Each row is a point on a landscape with many valleys, with its height.
From any point a ball takes the steepest step (drop divided by distance) to one of its 2 nearest points. It stops when none of these is lower. Distance is the straight distance between rows; heights are no part of it.
q326: [-15  25 -36  20   1  12  -1  -3  17  32 -36  19  -5  26  20 -16  11 -11
 -26  -4  -8  -3   8]  h=91
q795: [ 41 -11 -15 -17 -19 -48  -7 -11  -1  13 -21 -22  25  16   8   4   7  31
  21  12 -20 -19  -2]  h=160
q310: [ 27 -28 -40 -13   8 -45 -14  14 -15  14 -23 -17 -13   5 -22  -9  13  12
  34  -1  10  -4  -1]  h=182
q896: [  6  22  21   1 -14 -32 -14   3  15 -24  13 -26 -10 -11   7   9  17  13
  -6 -13  -4 -22  -9]  h=319
q96: [ 18 -21   2  13 -14  15  22  -4   2 -19   4 -15  48   0   7   5  11  -5
  39  36   8   7   9]  h=99
q399: [ 29 -27   1  -9   2 -25  11 -11  -8 -22   6 -13  35   3  -2   8  13  -7
  39  24   6  -4   6]  h=209
q533: [ 27   7 -27   4 -34  -1  12 -11  14   9  -4 -27  38  32  16  -5  16  17
   0  22  -8  -3  -4]  h=171
q480: [-13 -18  10   1  27  12  16  -7  -3  14   8  34  -8  10   0   3 -12 -27
  -8   0  -3  12  17]  h=733
q298: [ 12  15   7 -15 -13 -43 -28  -1  14 -13 -11 -29  -8 -15   4  17  10  43
   9  12 -20 -21 -24]  h=586
q147: [  3  37  24  -3 -23 -20 -17   3  32 -25 -11 -24 -16 -14  10  10  17  24
 -23 -18 -21 -31   0]  h=347
q963: [ 15  23   4  -4 -19   5  -4 -30  41   2 -16  -6  -4  30   2  -8   3  14
 -23   2 -11  -2  -6]  h=304
q547: [ 15 -36 -10 -17   6 -39  -4  17 -40 -20  13 -11  18  -8 -27   9  -4  12
  33   7   7  -7  -9]  h=675
q494: [-17  18  23  14 -14 -24   6   6  -4 -28  25  -5  20 -10  21  14  -4  -7
 -11 -15 -15 -22 -11]  h=308
q173: [ -1   8  38  -8  18  23 -16   0 -18   3  17   2   0  -7 -28  20 -15  -4
   5  -1  17  12   1]  h=123
q315: [  0   0   5  14 -19 -25   1   4 -15 -23  23 -11  34  -7  18  19  -9  12
   6   0  -9 -13 -21]  h=337
q582: [ 16  15  13   3 -11 -19   8 -28  31 -11   1 -10   4  23   8   2  14  -2
 -13   1  -7  -3  -2]  h=286
q574: [-30 -14 -15 -16   8  59  -6 -28  19  32 -16  16   0 -16  10 -18 -20  -5
   3 -15   4  22   4]  h=390
q559: [ 26   0 -14   8  -4 -11   0 -14  22   4  -7  -9   2  29   8   3  20  -6
   1   4  10   4   3]  h=263
q722: [ -9   6 -10  13 -12  11   4  27  10  16 -33  24 -18  -8  26 -18 -14  -3
 -41 -21  -6   0   9]  h=773
q505: [ -8  11  32 -32  25  -5 -15   6 -28 -25  20   4 -12  -5 -52   5  -6   2
  20  19   1   7 -14]  h=491
q168: [  3 -11 -16  23 -16  35  22  -5   8   0   5 -28  38  10   6   3   6  -4
  20  28  14  17   7]  h=14
q287: [ 16 -29 -11 -25   1 -48  -4  12 -34  -3  12 -32   2 -29 -26  -4  -3  32
  38  -3  -8 -17  -3]  h=642
q970: [ -6  -9  17   3  11  44  -5 -13   3   7   1  -2  17  -4 -20  17 -24  -9
  12  16  17  20   4]  h=50
q6: [  4   0 -49  18  12 -15 -20   8   5   6 -42  -2   7  18   2   6   5   0
  16  16  11   4 -15]  h=206
q891: [  2   0 -15  10   4 -10 -18  27   0 -13 -36  14 -46  -2 -20  -4  -7   8
  -5   4   7   5 -18]  h=212
q844: [ 23 -14  -4 -19  -6 -51 -17  -2 -10  -4  -1 -35  -2 -21  -7   9   2  44
  27   5 -13 -17 -13]  h=610
q59: [-17   3 -16  -9 -14  18  18   6  15  27 -19  22  -5   3  32 -35 -11   3
 -43 -23 -15   9  14]  h=766
q116: [-31 -22 -20 -46  -1  66  11 -23  12  31   5  -3   8 -16  25 -27  -7   2
  -5 -10   4  21  16]  h=425
q484: [-10  13  32 -11   5   4  -5  28 -21  -9  17  17 -47 -24 -31 -23  -3  -1
  -9  -2   3   2  -2]  h=22
q353: [-35   8 -37  20  20  26   8 -19  15  33 -25  16   2   6  23 -13   4 -24
  -8   2  -6   5   6]  h=42
q912: [ 45 -13 -24  -5 -18 -26   2 -15  15  12 -19 -18  25  25  11   0  16   9
  22  14   0  -8   5]  h=220
q583: [ 17 -15   6   5  24  11  10   3 -24  -4  17  14  12  12  -9  26  16 -33
  25  18  14   5  18]  h=391
q883: [ -7  18  -1  13 -26   9   9  -4  15  -4   6 -18  22   5  17   1 -12  18
 -25  -6 -10   2  -6]  h=193
q376: [  0   1  12  19   8  24  -7  14 -31   9  24  14  10  -3   0  28  -5 -17
   2 -19  20   7  12]  h=201
q339: [-12   6  14  -5  -7   5  28 -38  28  -3   1   1  15  13   7 -17 -12  -8
 -12  22 -23   7  -8]  h=176
q544: [ 11  -8 -17  25 -26 -10  18   6 -12  -9  14  -1  32  15  20   7  -5   8
  -4   3  -3  -1 -13]  h=366
q343: [-16  -8  21   0  -4  33  -4 -20  13   5  -1   2   6 -11  -9  -2 -37   6
  -4  -1   4  20  -5]  h=114
q73: [ 10  11 -34  15 -20  14  -1  -4  21  16 -23 -14  14  32   0  -4  -2  13
  -5  21  -1  10 -14]  h=133
q367: [-28   2 -10  20  39  31 -11   2  -6  32  -1  25  -5 -10  13  19   5 -30
   0 -18   8   2  20]  h=172
q671: [-17   9  17   0 -17  21  -3 -12  24   0  -2 -13   3 -16   4  -5 -29  22
 -26 -19  -5   9  -5]  h=159
q162: [-17 -31  -2 -21  27  32  19 -24  19  30   3  40  -9   0  23 -12  -8 -23
  -6  -4 -12  11  20]  h=746
q105: [  5  12 -29  17  -1  -3 -19  14  15   9 -46  11 -24  16  -3   2  -7  12
  -9  11  -1   7 -18]  h=147
q368: [ -7  12 -12  28  15   2 -17  31 -22  10   6  11 -31 -13   3   5  29 -23
   0 -24  24  -6  11]  h=441
q301: [-11   1  27  -6  18  12  -7  12 -17  10  13  25 -37 -13 -16  -5  -3 -15
  -8 -15  12   6  10]  h=93
q614: [  0   6 -30  16  19 -17 -17  41 -32   4   3   8 -32 -14  -9  -7  32 -12
  21  -7  23  -7  -6]  h=471
q291: [ 40 -16 -24 -23  -9 -54 -14   6  -6  20 -27 -17 -13   8 -13  -4  14  32
  22   5 -11 -18   0]  h=49
q373: [-31 -14 -11 -14 -17  51  39 -17  -3  27  18 -21  19  -2  22 -26  -3  -9
 -19   2  -3   9  24]  h=97
q669: [ -1  13   7  15   5  18 -17  17   1   6   5  -2 -27 -10  -4   7  16  -9
 -13 -36  28   0  20]  h=417
q759: [  3   3  19  13  -1  -7  -6  16 -21 -12  28   2  -9  -8  -4  12   4  -3
  -6 -13  15   1   1]  h=254
q522: [  8   6   1  22 -10 -12   1  31  -2  -6 -15  18 -28   1  11  -5   1  -4
 -27 -11   3  -3  -2]  h=780
q148: [  9   8  25   0  -1 -30  -7   0  -8 -24  31  -9  -1  -7  -3   9  15  -1
  11   0   9 -10  -8]  h=287
q242: [ 20 -14 -31  15   2 -29 -11  24 -30   5   1   3 -10   1   5   5  21  -8
  30 -18  26  -6  -2]  h=438
q257: [-25  15  20 -12 -13  -3  24 -11  20  -3   0  10  10  -8  30 -25 -22   5
 -41 -22 -29  -6   7]  h=238
q909: [ -2  18  13  -2 -17 -22 -15 -13  29 -20  -8 -21   3  -2   4  16 -13  29
  -5  15 -22 -12 -32]  h=569
q429: [ 21  -5 -10   1  -3 -34 -11  30  -9 -11  -9  -2 -36   0 -12  -5  10  19
   2   4   7  -3 -16]  h=239
q212: [ -3  12   8  15  -9  17   0   8  10  -2   4  -7  -4  -8  12   9  -5   0
 -31 -42  12   0  26]  h=395
q191: [ -1  -4   7  -8   0 -20 -15 -16  15 -30  -9 -18   1   0 -19  13 -15  22
  12  24 -11   1 -30]  h=551
q158: [ -8  13  31 -25  32  33 -14  -1 -24  19  10  23 -31  -6 -34   6  -4 -15
   7  -8  13  13   9]  h=154
q557: [-22  -2   9 -10 -10  33  32 -34  16  10  12  -9  24  -3  12 -19 -16  -7
 -15   5 -11  11  12]  h=140
q68: [ 16 -31 -21   3  31  -2   7   9 -21  -6  -5   8  15  12 -15  19  24 -33
  45  23  18   0  15]  h=332
q55: [ -6  -4   0  22 -20  38  22  -8  -2  -2  27 -21  42  -1  10   2  -8  -5
  -2   7   6  10  10]  h=77
q495: [-14  -6  -6 -14 -16  39  -8 -25  26  18 -29  14 -18 -10   6 -26 -28  13
 -12 -24  -7  20 -12]  h=351
q930: [  7  -6   7 -12  28  -7   0   6 -18  -9  20  14 -18  10 -30   4  13 -21
  16  10  14   7   4]  h=430
q503: [-23  16  39  -1  -6 -13   8   5   5 -17  13   8   0 -23  18  -4 -10  -7
 -31 -25 -17 -20   8]  h=275
q465: [ 19  -5  12 -19   7 -41   1 -11 -17 -19  26 -20   8  -5 -10  -3  23  -6
  35  10   3 -16  -5]  h=292
q540: [ 12  29 -31  17 -24  13 -21  13  26  22 -38   2  -1  30   6  -5   6  19
 -21   0  -4  -3  -6]  h=96
q432: [ 20   7   3 -12 -13 -38 -11  30  -9 -24  -3 -11 -44 -21 -17 -13  11  37
   0  15 -12 -14 -21]  h=177
q516: [ -7  -5  25 -19  14  -5 -15 -11  -5 -34  -2   2 -14  -5 -40   9 -21   6
   8  17  -4   7 -23]  h=522
q876: [ -7  -9  27  -8  20 -18  14  -5 -21 -31  19  16  22   8 -17  14  -9 -21
   8  27  -7  -2  -5]  h=714
q911: [-11 -10  32  -1  17  -6  22 -12  -6  -6  22  30   7   6   4   4 -17 -22
  -8  10 -10   5   5]  h=724
q21: [-33  21  22 -10  -6  -8  16 -25  31  -9   1   2  12  -1  23 -14 -16  -8
 -21  -2 -31 -11 -12]  h=208
q536: [ 27 -15 -20  20 -17 -26   4  21 -22  -4   8   4   9   4  22  11   7   6
   7 -16  11  -9  -8]  h=398
q632: [-17 -14 -12 -22   8  28  21 -13  21  28   0  28  -5  -4  31 -20  -9  -9
 -24 -27  -6  10  27]  h=757
q622: [  5  25  21   4 -19   1  -2  -2  26 -15  -6 -15 -13  -4   9  -3   2  11
 -36 -37  -8 -16  19]  h=374
q914: [  0  16  27  -6  -6 -20  -1  29 -10 -27  16   2 -50 -23 -25 -24   9   7
  -9  10  -8 -10 -17]  h=92
q338: [-13  -6  -2  23  20  43   2   2 -17  23  13  12  21  -1   6  28   1 -31
   6  -7  15   5  23]  h=240
q181: [-44  11 -22  36  39  18 -11 -12  -3  21 -17  24   4 -12  18   6   7 -22
  -2  -5   2   2   5]  h=109
q519: [-18 -15   5  10  -8  61  36  -7 -10  13  22 -11  36  -3   9  -3  -7 -16
   0  18   2  14  25]  h=20
q721: [  7 -18   8 -17  16 -34   5  17 -41 -30  24  12  14   3 -28   8   4  -8
  20  17   3  -1  -9]  h=698
q436: [  2  18  19 -29  35  10  -1  20 -42  -3  28  11 -16   7 -54   2  10 -10
  17  13  10  12   1]  h=461
q346: [  3  12   0  -6 -20  25  -7 -23  38  14 -31   9 -23  13   4 -20 -13  15
 -26 -18  -9   5  -4]  h=325
q575: [  5 -14 -31  13  25  -6  -8   2  -5  -1 -14   3   8  12  -7  14  13 -22
  27  16  19   6   1]  h=266

Call two points neighbours if one is among the 2 nearest of the other. Go from one point of each pair to the other, from neighbour to neighbour, staying as low as possible. Name the highest point that can't be avoided.
q291 / q484 | q429
q970 / q519 | q465
q353 / q291 | q912
q353 / q376 | q338
q168 / q519 | q55
q970 / q484 | q158

Where does a ball stop that starts at each point below?
q368 | q376
q346 | q291
q544 | q519
